Points on a hilly landscape, in no order, each with its height.
From any point a ball rolls to the lowest of the 2 points nearest to it. It stops when none of these is lower. Distance is the straight distance between rows; heights are no part of it.
K_372 h=196: [170 145 107 154 160 152 129 113 145 176 138 153 164  94 141 133 164  91
 152 117 132 135 129]
K_621 h=185: [180 131 114  97 148 102 100  92 146 172 162 216 174 155 133  94 143 110
 184 116 180 135 209]
K_186 h=258: [171 131 220  93 159 124 107 105 135 119 160 182 118 122 182 135  39  95
 171  78 142 152 134]
K_499 h=308: [ 82 111 123 137  86 106 118 179 101 144  83 105 159 101  94 111 220  92
  57 140 104 104 139]
K_407 h=438: [125 166 169 101 144 142 109 144 164 154 147 163 113 136 167 110  96 140
 155 136 141 127 102]
K_259 h=337: [ 96  85 138  90 100 120 117 124 127 134  77 131 171 132 121 101 168 134
 112 144 119  71 109]
K_100 h=351: [129  94 155 132 138 124 141 114 128 129 176 100  75 124 136 134  91 150
 165 120 116 102 115]
K_160 h=356: [106 106 155 115  95  87 121 148 136 158 144 138 157 136  88 167 141 145
 126 147  91 104 161]
K_984 h=220: [138 131 196 134 151 126 124  93 138 107 147 127  84 138 185 141  43  89
 140  74 140 169  95]
K_243 h=460: [142 128 147 112 141  98  89  71 147 160 157 180 130 133 158 129 100 116
 153 130 153  81 165]
K_524 h=275: [122 134 117 185  71 122 125 180  83 111  89  94 137 129  72  71 207 116
  57 122 123 117 133]
K_832 h=323: [157 132 153 130 171 108 110 132 135 126 144 152  93 117 116 141 114 138
 184  94 112  91 112]
K_914 h=443: [129 135 101 162 105 128 112  99 133 126 163 123 137 159 142 143 127 143
 139 159 118 108 127]
K_236 h=336: [117 138 126 107 152 127 155 125 147  84 144  91  82 166 116 103 123 115
 128 137 145 111  95]
K_336 h=159: [166 174 188 154 159 162 146  94 158 145 164 135  88 125 144 121  78 119
 154  93 142 125 170]
K_246 h=371: [154 160 150 129 170 147 130 110 132  78 174 111  57 119 135  84  94 121
 143 135 150 119  90]
K_716 h=121: [164 144 107 137 163 107 116  74 142  85 155 122  89 133 140 167  99 119
 139 117 120 141 122]
K_572 h=174: [ 92 106 111 155 119 139 190 214  87  89  64  78 141  85  96 124 193 182
  35 140 125 143 146]
K_674 h=660: [ 50 116  77 146 112 144 192 166  81 122  32  78 102 134 107 136 113 122
  41 115 128 195 105]
K_743 h=440: [105  96 134 112 106 133 150 158  99 164 109 110 142 174 129 136 160 175
 125  95 104 106 147]
K_770 h=242: [140 103 101 112 107  99 141 138 142  85  97 118 124 131 100 169 139 181
 122 127  97 139  91]
K_520 h=349: [126 137 119 131 117 131 111 102 123 168 125 163 198 112 130 138 169 108
 128 127 153  80 189]
K_910 h=355: [157 103 116  84 167 124 141  70 146 106 164 210 166  90 195 123  91  77
 213 131 143  95 157]
K_334 h=532: [115 179 119 179 105 165 130 161 146 106  96  68 101 155 131 126  84 140
 136 128 133 196 111]
K_183 h=296: [108 135  96 159 132 121 186 152 141 119 129  82 110 157 133 124 118 138
 123 123 172 101 113]
K_810 h=129: [202 149 122  85 178 135 125 103 132 154 153 184 160 158 157 101 157 131
 178 130 143 132 144]
K_446 h=74: [186 146 123 124 160 126 108  66 165  75 176 142 109 127 155 137 107  80
 173 122 105 113 174]
K_149 h=719: [116  90  93 142  89 102 170 164  86 160  74 111 116 156 131 140 212 108
  15 134  94 140 124]
K_602 h=303: [144  97 107  87 153  85 122  97 126 147 123 168 164 113 150 170 154  87
 149  88 129 106 138]
K_694 h=234: [115 131 130 153  78 160 108 153 123 131 106  76 125 142  91  73 171 143
  83 155 111 148 125]
K_458 h=175: [185 134 163 117 184 127 150  80 130  81 163 109  85 147 172 151  72 104
 158  82 152 142 128]
K_904 h=329: [164  83  99 101 149 104 139  75 157 143 177 189 171 106 135 155 129  61
 177 131 138 114 157]
K_130 h=382: [110 108 171 136  95 115  99 157 124 150 187 133 184 129 136 156 115 122
 146 140 125 132 145]
K_91 h=82: [197 136 166  92 185 144  86  68 105 147 177 218 164 140 177 107  92  94
 218 113 145 149 218]
K_87 h=171: [130 137  88 143 147 115 158 165 147 190 147 149 167 115 133 144 185  92
 123 143 131  98 104]
K_809 h=499: [124 160 139 124  96 153 117 129 172  95 126 117  94 178 149 130  80 134
 127 137 124 196 111]
K_219 h=255: [121 121 114 174  99 124 165 125 119 109  88  98 128 137  94 131 137 125
 101 119 145  92 115]
K_396 h=229: [139 123 124  87 154  98  90 130 112 145 195 207 176 149 152 118 132  93
 173 143 126 109 205]
K_854 h=405: [135 124 139 138 107 138  88  72 158 114 170 129  84 104 172 108  88  89
 136 128 142 116 120]
K_669 h=547: [104 106 134 116 117 110  77 101 120 139 105 104  97 128 132 135 135 116
  96 146 162 127 125]
K_198 h=630: [ 65 117  86 181 106 148 181 142  79  94  21  45 117 133 128 126 109 177
  79 160 138 192 108]
K_703 h=384: [148  91 108 123 112 102 106 144 116 202 105 158 191 100 121 135 199 134
 109 115 117  99 150]
K_290 h=214: [108  77 122 172 133 124 147 125 148 150  64  89 122 134  98 148 144 135
  98 163 103 116 112]
K_228 h=291: [165 125 187 105 198 118 105 113 114 130 157 172 106 118 148 140  55 123
 183 119 130 114 127]
K_799 h=683: [ 84 132 106 121 111 148 170 147  99 111  56  97 138 151  70 108 135 126
  55 150 121 155 107]
K_971 h=449: [110 156 136 185 137 122  89 143 109 101 104  82 122 124 121 162 118 160
 117 144 134 136 100]
K_593 h=406: [139 174 162 118 119 170 113 125 114 117 165 154  88 113 128  95  73 151
 132 136 148 127  74]
K_967 h=202: [116 116  56 129  95 129 151 162 128  85  80 116 139 120 121 136 189 171
  76 130  94 129 121]
K_67 h=127: [138 149  76 117 160 118 174 147 137 115 174 135 157 123 139 149 176 123
 133 133 146 112 124]
K_437 h=703: [113  98  96 116  66 128 172 137 107 143  91 101 134 146 107 108 174 115
  31 147 149 156  99]
K_820 h=218: [107 118  86 189  93 129 202 177 113  83  55  88 136 120  91 122 173 164
  61 157  95 121 133]
K_747 h=133: [114 139 181 158  82 139 137 128 145 107 102 113  83 130  79 122  52 139
 135 119 109 140 102]
K_969 h=26: [204 142 165 102 186 133  90  61 160 122 163 186 128 121 149 113 111  86
 201 141 116 146 177]
K_440 h=376: [128 116 172 145 124 148 116 118 160 125 186 108  91 112 169 104  75 128
 195 108 109 142 114]
K_693 h=431: [147 132 159 100 122 118 114  82 155 112 199 170 107 110 154  82  81 117
 157 154 169 100 141]
K_55 h=67: [163 144 106  74 160 131 138 128 111  94 187 161 177 161 144 121 152 150
 163 137 149 106 128]
K_444 h=116: [110 106 123 134 141 103 154 170  98 124  83  79 141  93  78 166 169 169
  62 147 125 155 137]
K_116 h=102: [153 184 169 185 135 140 132 124 178 126 110 124  96 147 124 140  92 109
 140  94 138 157 130]
K_840 h=707: [ 86 168 125 147 112 133 140 152 130 128  60 101 111 153  83 144  98 152
  58 190 125 161 114]
K_185 h=503: [ 93 119 118 109 142  97 162 132 154 172 139 134 132 134 109 137 152 154
  80 163 148 104 118]
K_247 h=413: [131  90 107 114 125 120 149 154  84 181 103 117 158 134 141 141 221 165
  67 121  95  91 149]
K_251 h=197: [100 158 140 149 104 166 106 137 145 110 102 114 104 125  88  82 144 106
 119 118 116 166 102]
K_469 h=155: [128 152 161 145 129 128  87 146 159  98  96 121  93 131 116  94 117 123
 162 105 144 140 138]
K_39 h=479: [120 108 134 106 143  98 145 141 183 138 170 113 105 112 105 142 132 137
 120 156 156 105 145]
K_865 h=96: [113 142 125 127  71 137 144 116 136 109  73 139  80 140  76 113  88 165
 117 117  84 162  89]
K_872 h=492: [119 124 175  85 130 122  71 124 132 164 130 117 107 134 168 146 126 158
 172  91 124 153 146]
K_249 h=414: [135 138 134  98 181 156 145 124 150 142 136 151 167 122 150 136 105 133
 175 155 117 145 109]
K_364 h=331: [ 98  97 142 135  87 103 127 169 114 149 129 121 147 110  75 143 180 114
  84 102 116 106 133]
K_744 h=467: [102 114 131  69 140 128  94 136 118 153 128 122 137 140 153 123 160 162
 169 110  99 107 156]
K_347 h=358: [ 62 137 117 119 100 114 119 182 103 131 126 120 102 102  99 108 143 135
  88 104 145 138 134]
K_473 h=412: [118 123 134 177 105 130 110 165 113 122 157 116 143 137 146 163 117 148
 137 135 116 142  95]
K_61 h=165: [124 118  93 124 137 152 139 158  98 112  90  96 148  95  95 167 192 146
 107 124  87 124 140]
K_11 h=519: [118 112 146 108 116 115  92 122 114 152 136  91 123 156 168 158 123 105
 127  88 158 158 146]
K_159 h=734: [ 70 151 100 123  97 143 114 109 102  95  88  88  97 125 117 142  88 143
  84 173 126 175  99]
K_526 h=433: [134 123 112 139 156 149 120 123 116 139 194 129 136 132 151 102 126  85
 197 131 130  98 142]
K_38 h=441: [ 99 191 115 156 126 146  88 127 109 109 131 139 104 121 138 114 105 139
 120 139 153 124  92]
K_927 h=153: [160 145 134 152 126 166 140 132 169 169 132 115 140 129 113 134 126 117
 142  89 125 150 144]
K_634 h=469: [147 179 135 108 125 150  93 136 167  92 158 138 121 153 186 108  76 132
 159 137 118 153 114]
K_75 h=269: [139 148 123 116 171 112  93 140  72 140 170 164 196 127 122 152 146 105
 149 129 116 116 163]
K_933 h=311: [138 157 113 125 123 139  97 114  86 130 125 133 199 125 141 148 172 111
 111 115 131 110 141]
K_321 h=409: [150  96 126 117 118 175 125 103 114 129 194 129 170 101 163 131  97 100
 206 112 120 127 135]
K_70 h=596: [ 89 119  95 174 100 117 162 163  78 107  28  83  88 115  93  86 112 183
  87 125 139 143  80]
K_484 h=381: [149 120 129  84 172 165 130  82 153 135 156 170 165  84 157 123 102 128
 210 125 138  99 128]
K_841 h=568: [103 153  88 194 102 136 152 184 122 106  77  93  98 126 115 107  99 197
 118 123 124 150  99]
K_356 h=307: [100  91 116  74 141 131 143 111 114 131  59 127 147  93 118 126 161 132
 131 101 126 119 106]
K_2 h=173: [139 107 145 168 113 148 140  92 169 150 112 112  84 134  89 143  99 123
 121 147 103 124  87]
K_51 h=454: [158 112 116  88 111 107 145 100 166 139 200 167 112 106 118 118  92 122
 124 158 165 106 118]
K_819 h=388: [ 66 120 112 148 115 104 150 215  95 140 115 111 113 115  74  94 176 159
  63 159 115 125 103]
K_171 h=471: [168 132 120 153 111 115  82  89 127 143 172 176 140 131 146 131 135 106
 129 151 106 103 159]
K_931 h=276: [138  92 113  70 141  93 132 125 119 120 118 132 143 137 112 170 154 119
 127 114 112 133 117]

For each start below, name the point where the ball stops.
K_228 => K_969
K_246 => K_865
K_130 => K_116
K_11 => K_55
K_520 => K_55
K_347 => K_116
